Each scene shows the same named points in several views. A view is turned or mirrored, shifted and resized as a whole, has a little noise and may leave points out.
(in the rows, 128 means zero)

Scene 1
View 1
nolap: [130 117 108 130 151  90  96 154 190 110 173 179 120 121 131  84 125 134
 161  95 174 157 116 135 157]
Vegun: [151  98 125 134 163  86  98 151 187 109 172 153 111 113 125  76 144 143
 153 107 156 158 117 138 148]
kop: [124 146 144 125 127  87 118 119 195 131 178 182  99 113 106 110  78 113
 153 117 123 144 126 122 146]
tib: [149  84 197 137 134 122 163  95 155  99 130  81  61  70  84  99 111 132
 153 143  59 143 144 126 124]
budi: [146  75 109 137 169 102  98 169 171  86 154 138 120 109 139  66 168 156
 165  94 179 165 118 145 156]
lagi: [102 123 147 130 114 130 144 119 164 102 143 156  94  91 115 109  80 121
 174 109 127 143 136 123 148]
riv: [ 80 142 175 126  82 148 178  86 151 105 128 152  75  74  97 134  33 102
 180 118  87 128 149 111 141]
gamop: [ 57 140 112 131  95 159 144 136 150  86 131 190 118  93 140 118  61 114
 200  79 175 138 133 122 167]
zut: [163  59 153 139 170 105 121 143 165  88 141  94  93  92 114  67 164 156
 154 120 125 158 127 141 136]
zafal: [105 110 128 135 128 130 131 137 160  92 139 156 108  96 126  98 105 130
 178  95 153 147 128 130 153]
Ped: [179  39 112 145 201  89  85 182 172  79 154 106 120 110 141  40 214 174
 154 100 181 175 112 156 147]
Bafo: [174  38 147 146 182 110 118 154 155  76 134  74  95  87 121  53 193 168
 158 117 134 165 124 148 136]
View 2
Bafo: [119 186 159 170 163 103 151 195 114 102 111 179 134 121 146 142 145 170
 113 178 159 145 171 167 155]
riv: [191 134 164 146 106 110 152 161 111 167 180  78 185 140  90 116 127  95
 184  41 121 133 125 118  69]
budi: [104 162 128 128 124 127 134 159 134 114 140 181 114 125 145 176 178 148
 110 157 143 142 182 156 158]
nolap: [118 148 117 113 100 115 118 151 140 138 162 157 111 124 123 193 181 127
 109 116 139 130 192 142 138]
lagi: [155 143 145 134 108 115 139 160 125 148 168 119 151 133 107 150 150 113
 150  82 130 134 154 132 103]
Vegun: [120 163 128 130 116 100 122 169 135 132 149 162 111 121 123 187 171 141
 103 128 149 130 195 153 138]
gamop: [142 122 123  97  84 163 147 118 136 149 194 119 154 144 123 147 176  93
 169  79 102 142 136 118 113]
Ped: [ 92 181 132 142 147 115 134 176 131  96 116 207 102 119 157 177 173 172
  90 195 157 144 196 172 179]
tib: [177 175 183 190 154  71 150 210 101 139 131 118 169 125 103 118 110 142
 147 102 159 134 150 151  94]
zafal: [140 147 140 129 116 129 144 153 125 136 161 135 147 133 125 148 158 122
 146 109 127 141 152 136 121]
kop: [153 146 132 128  94  85 113 166 134 163 173 121 125 124  92 186 160 115
 121  66 143 120 189 133 100]
zut: [130 176 156 165 149  94 143 191 116 114 122 162 136 121 133 148 144 157
 119 152 158 139 172 161 140]
View 3
zafal: [176 144 128 120 128 111 133 136 129 102 115 103 147 128 126 150 115 176
 131  92  74 122 163 148 135]
Bafo: [199 139  86  75 137 187 148 115 144 148  91  67 133 116 112 115  76 172
  92 130 115 107  94 155 122]
kop: [191 150 139 141 132 115 140 170 136  97 105 109 109 160 142 158 178 162
 103  97  83 147 190 134 136]
zut: [198 142  93  84 139 174 146 128 144 142  93  74 128 126 118 118  90 170
  94 126 114 114 106 151 119]
tib: [181 146 118 124 164 140 131 179 139 143  91  83 116 154 145  97 112 164
 148 147 138 146 134 142  52]
lagi: [171 146 141 138 135  94 126 159 130  96 117 107 139 142 138 147 134 173
 146  95  80 136 183 143 115]
nolap: [197 145 121 110 115 137 148 127 136  99 110 102 128 131 118 171 146 172
  79  83  65 118 165 143 177]
gamop: [156 145 150 140 121  64 119 138 120  76 134 118 169 123 128 169 118 185
 164  67  47 124 198 150 139]
Vegun: [201 145 112 104 123 155 152 132 140 112 102  92 120 134 120 156 140 167
  72  99  82 120 145 143 164]
budi: [198 141 102  86 116 160 149 108 139 115 107  86 142 114 108 154 106 177
  78  96  76 103 129 153 170]
View 4
Vegun: [130 167  77 156  99 165 130 125 100 119 109 139 141  78 130 147 146 122
 109 133 138 131 124 127 143]
gamop: [ 91 130 115 107 147 137 141 106 113  79 149 164 151 101 154 163 106  93
 131 132 154  96 129 133 171]
Ped: [142 191  72 147  82 157 105 156  93 128  86 147 127  46 148 146 162 155
 120 129 117 169  96 113 129]
budi: [127 174  82 139 100 156 118 139  97 113 102 152 132  62 146 152 143 136
 123 129 130 145 108 119 143]
nolap: [122 163  78 153 106 170 140 120  94 106 111 147 135  82 132 154 128 117
 119 133 146 117 123 128 153]
kop: [116 139  95 161 119 161 145  98 114 109 139 127 161 114 117 142 135  88
  98 138 155  97 151 144 154]
zut: [134 168  99 141  95 135  98 140 116 129 117 130 156  72 141 129 177 131
 101 131 121 157 119 126 130]
riv: [ 94 111 144 117 144 111 122  94 144  96 181 128 192 128 140 131 143  71
  94 138 151  98 159 151 158]
zafal: [110 147 106 126 123 139 126 119 113  99 134 148 153  89 146 148 135 109
 119 132 142 120 126 131 154]
lagi: [108 137 115 131 127 135 125 110 122 101 147 137 165 105 139 141 140  95
 107 135 146 111 138 138 154]
tib: [126 140 130 137 108 112  91 122 143 130 154 109 190 104 134 113 191 104
  78 138 126 143 146 143 129]

In a view up to two points have been moved. Name them for each view, in the order of its rows, or write -.
view 1 -> riv
view 2 -> zafal
view 3 -> zut, lagi
view 4 -> kop

Scene 2
View 1
kubob: [130 132 137 118 138 144 137 117 155 109 108  87 141 184  99 104 139  93
 163 146 173 114 113 110 131]
Lal: [ 72 103 107  95 159 190 128 160 101 142 101 116 167 213  85  77 226  64
 215 119 131 105  91 113  32]
nit: [ 97 165  70  93 170 177  87 170 100 109 105  66 124 124 129 158 183 149
 249 109  70 126 141  70 136]
sen: [133 167 162 106  97 165 146 153  95 107 103 119 145 156 103 150 149  92
 161 137 152 178  83 117 156]
duva: [146 192 118 108 131 147 105 143 126  83 110  63 111 103 135 186 115 158
 190 134 115 159 138  80 217]
saf: [113 115 123 116 153 153 131 122 154 115 105  86 147 200  93  83 161  85
 178 141 170  95 115 106  98]
peret: [135 123 145 124 138 139 143 105 170 104 110  83 143 195  94  90 133  88
 151 154 190 105 114 113 129]
fevob: [128 156  88 116 174 139  96 125 163  91 111  40 116 133 127 139 129 151
 206 137 124  99 160  72 167]
muril: [135  89 130 141 173 116 139  69 230 106 113  55 143 228  85  40 120  78
 143 170 226  42 136 110 104]
fudag: [143 183 130 109 120 152 116 144 119  91 109  77 120 119 124 174 123 139
 182 135 128 161 125  91 199]
Vava: [148 170 151 114 113 147 133 130 132  95 108  89 131 145 113 149 119 114
 158 147 159 154 110 105 184]
tozi: [131 150 143 112 125 154 137 134 129 105 106  95 140 165 103 128 142 101
 167 143 159 139 107 108 148]
View 2
saf: [106 135 128 127 138 127 164 130  93  99 119 173  70 112 148 141 126  88
 125 134 110 199 209 108 112]
Lal: [107 136 167 109 122 130 175 139  78  69 169 206  27 118 133 118 123  74
 153 165 146 193 209  70 104]
kubob: [114 138 125 140 138 137 149 131 105 103 113 158  96 113 146 147 124 106
 108 126 105 201 195 117 119]
fudag: [115 140 152 167 101 165 106 150 153 118 116 131 128 137 126 141  98 171
 130 124 111 191 174 124 134]
muril: [ 94 131  73 123 169 103 187 112  76 118  66 164  77  92 175 164 144  61
  97 110  68 209 235 137 108]
tozi: [124 139 140 147 126 149 132 138 121 100 126 151 107 124 139 142 120 125
 107 129 115 199 180 115 121]
fevob: [ 73 133 129 154 106 145 136 148 140 141  81 146  96 130 132 145  95 157
 171 123  89 186 220 129 128]
duva: [102 142 150 174  95 167  97 153 165 131 103 125 135 142 122 142  91 189
 143 119 104 187 179 131 141]
sen: [147 144 159 152 121 159 116 139 126  84 155 147 119 129 132 135 119 134
  95 134 134 199 154 106 125]
nit: [ 78 137 177 148  79 158 128 164 145 119 126 167  72 145 107 119  79 165
 205 150 126 177 210  97 128]
peret: [115 136 114 138 147 130 155 124  99 101 106 158  96 111 156 153 131  95
  97 122  97 204 199 123 115]
View 3
Vava: [ 97 132 118 122 126 107 124 129 110 129 148 126 109 122 150 144 146  84
 130 117 130 126 130 129 132]
duva: [116 144 102 122 111 117 151 133 132 120 148 115 109 120 157 174 172  86
 138 123 144 125 164 107 133]
tozi: [101 133 122 132 124 105 114 122 116 131 137 143 102 134 140 139 128  88
 135 120 134 119 112 133 136]
peret: [105 132 145 136 121 102  98 113 123 113 121 154 107 139 134 117 129  91
 128 109 114 135  91 157 137]
fevob: [138 156 119 141  97 117 140 117 162  96 114 140 103 138 141 164 169  93
 140 117 135 135 138 130 142]
kubob: [106 135 134 138 121 104 105 114 123 119 123 152 102 138 135 128 127  89
 130 114 123 128  98 147 137]
fudag: [108 140 105 125 118 112 141 131 122 127 149 123 105 122 154 162 156  85
 139 124 144 119 148 113 132]
Lal: [119 149 114 179 118  98  94  90 140 149 102 195  72 174 104 139  69  90
 163 138 162  87  54 139 148]
nit: [142 164  87 160  97 118 150 111 160 126 119 153  85 150 134 188 142  88
 162 140 172 100 135 105 143]
saf: [112 138 134 148 119 103 101 105 131 120 116 162  97 148 127 130 119  91
 137 116 129 124  88 149 141]
sen: [ 86 128 110 128 138 101 117 127  95 152 156 136 100 127 144 143 116  83
 138 127 145 107 116 122 132]
View 4
saf: [124 108  94 151 125 143 159  84 109  73 121 103 144 135 144  60 147 149
  85 121 164 146 162 127 175]
kubob: [109 107  88 154 122 140 162  84 105  91  99 125 133 131 142  78 147 150
  92 126 164 128 144 113 172]
muril: [ 88 104  89 183 126 176 166  38  67  97 101 124 172 149 168  24 115 148
  53  82 159 163 201 109 209]
fudag: [123 128  87 122 120 140 162 109 114 106  75 149 123  94 120 136 147 155
 142 164 163  99 101 101 146]
tozi: [113 109  89 144 121 131 162  98 112  94  93 132 123 123 132  97 157 153
 106 141 165 113 122 107 156]
duva: [132 146  87 107 115 163 163 102 103 117  63 164 133  74 116 156 126 158
 163 175 162 103  99  95 147]
Vava: [103 117  84 140 118 143 166  93  99 118  67 161 125 108 131 119 145 155
 125 148 159 101 110  94 155]
sen: [109  98  90 143 120 101 162 117 128  95  90 134  99 127 124 109 182 152
 113 152 167  90  96 108 141]
Lal: [163  99 105 136 128 107 148 113 153  28 170  46 127 144 134  53 177 147
  85 132 176 157 160 158 160]
peret: [ 99 101  89 165 125 145 164  73  96  95  96 127 139 140 148  62 146 151
  81 115 161 130 151 109 177]
View 5
fudag: [129 154 124 173 116 143  90  93 109 111 104 124 125 154 113 125 142 136
 129 125 143 137 141 156 132]
muril: [126  95 160 108 139 135  76 121 171 121 100 125 128 114  87 102 142 142
 175 163 139  80 165 105 116]
Lal: [142 150 112 140 178 123 110 133 125 100 128 100  84 103 127 129 111 138
 177 157 160 125 141  83 124]
sen: [127 154 129 167 140 140  67  95 109 113 116 105 112 123 119 122 130 147
 135 136 145 126 135 147 130]
Vava: [127 144 135 163 124 143  71  92 116 116 106 116 124 137 111 120 139 143
 132 133 139 123 142 154 130]
fevob: [133 134 124 148 110 139 121 113 130 109  94 141 130 165 102 122 147 126
 149 132 146 128 155 131 128]
peret: [127 123 145 136 140 137  74 107 141 117 108 115 120 119 103 114 136 144
 156 150 142 102 150 124 123]
nit: [141 162  97 165 127 133 143 121 109  97 106 131 109 164 120 136 133 121
 149 128 157 152 144 122 132]
kubob: [130 132 138 142 140 137  79 108 134 115 109 114 116 123 107 116 135 142
 153 147 144 111 147 125 124]

In a view up to two points have been moved. Name them for each view, in the order of its rows, or write -.
view 1 -> -
view 2 -> -
view 3 -> Lal, saf
view 4 -> fudag, Vava
view 5 -> sen
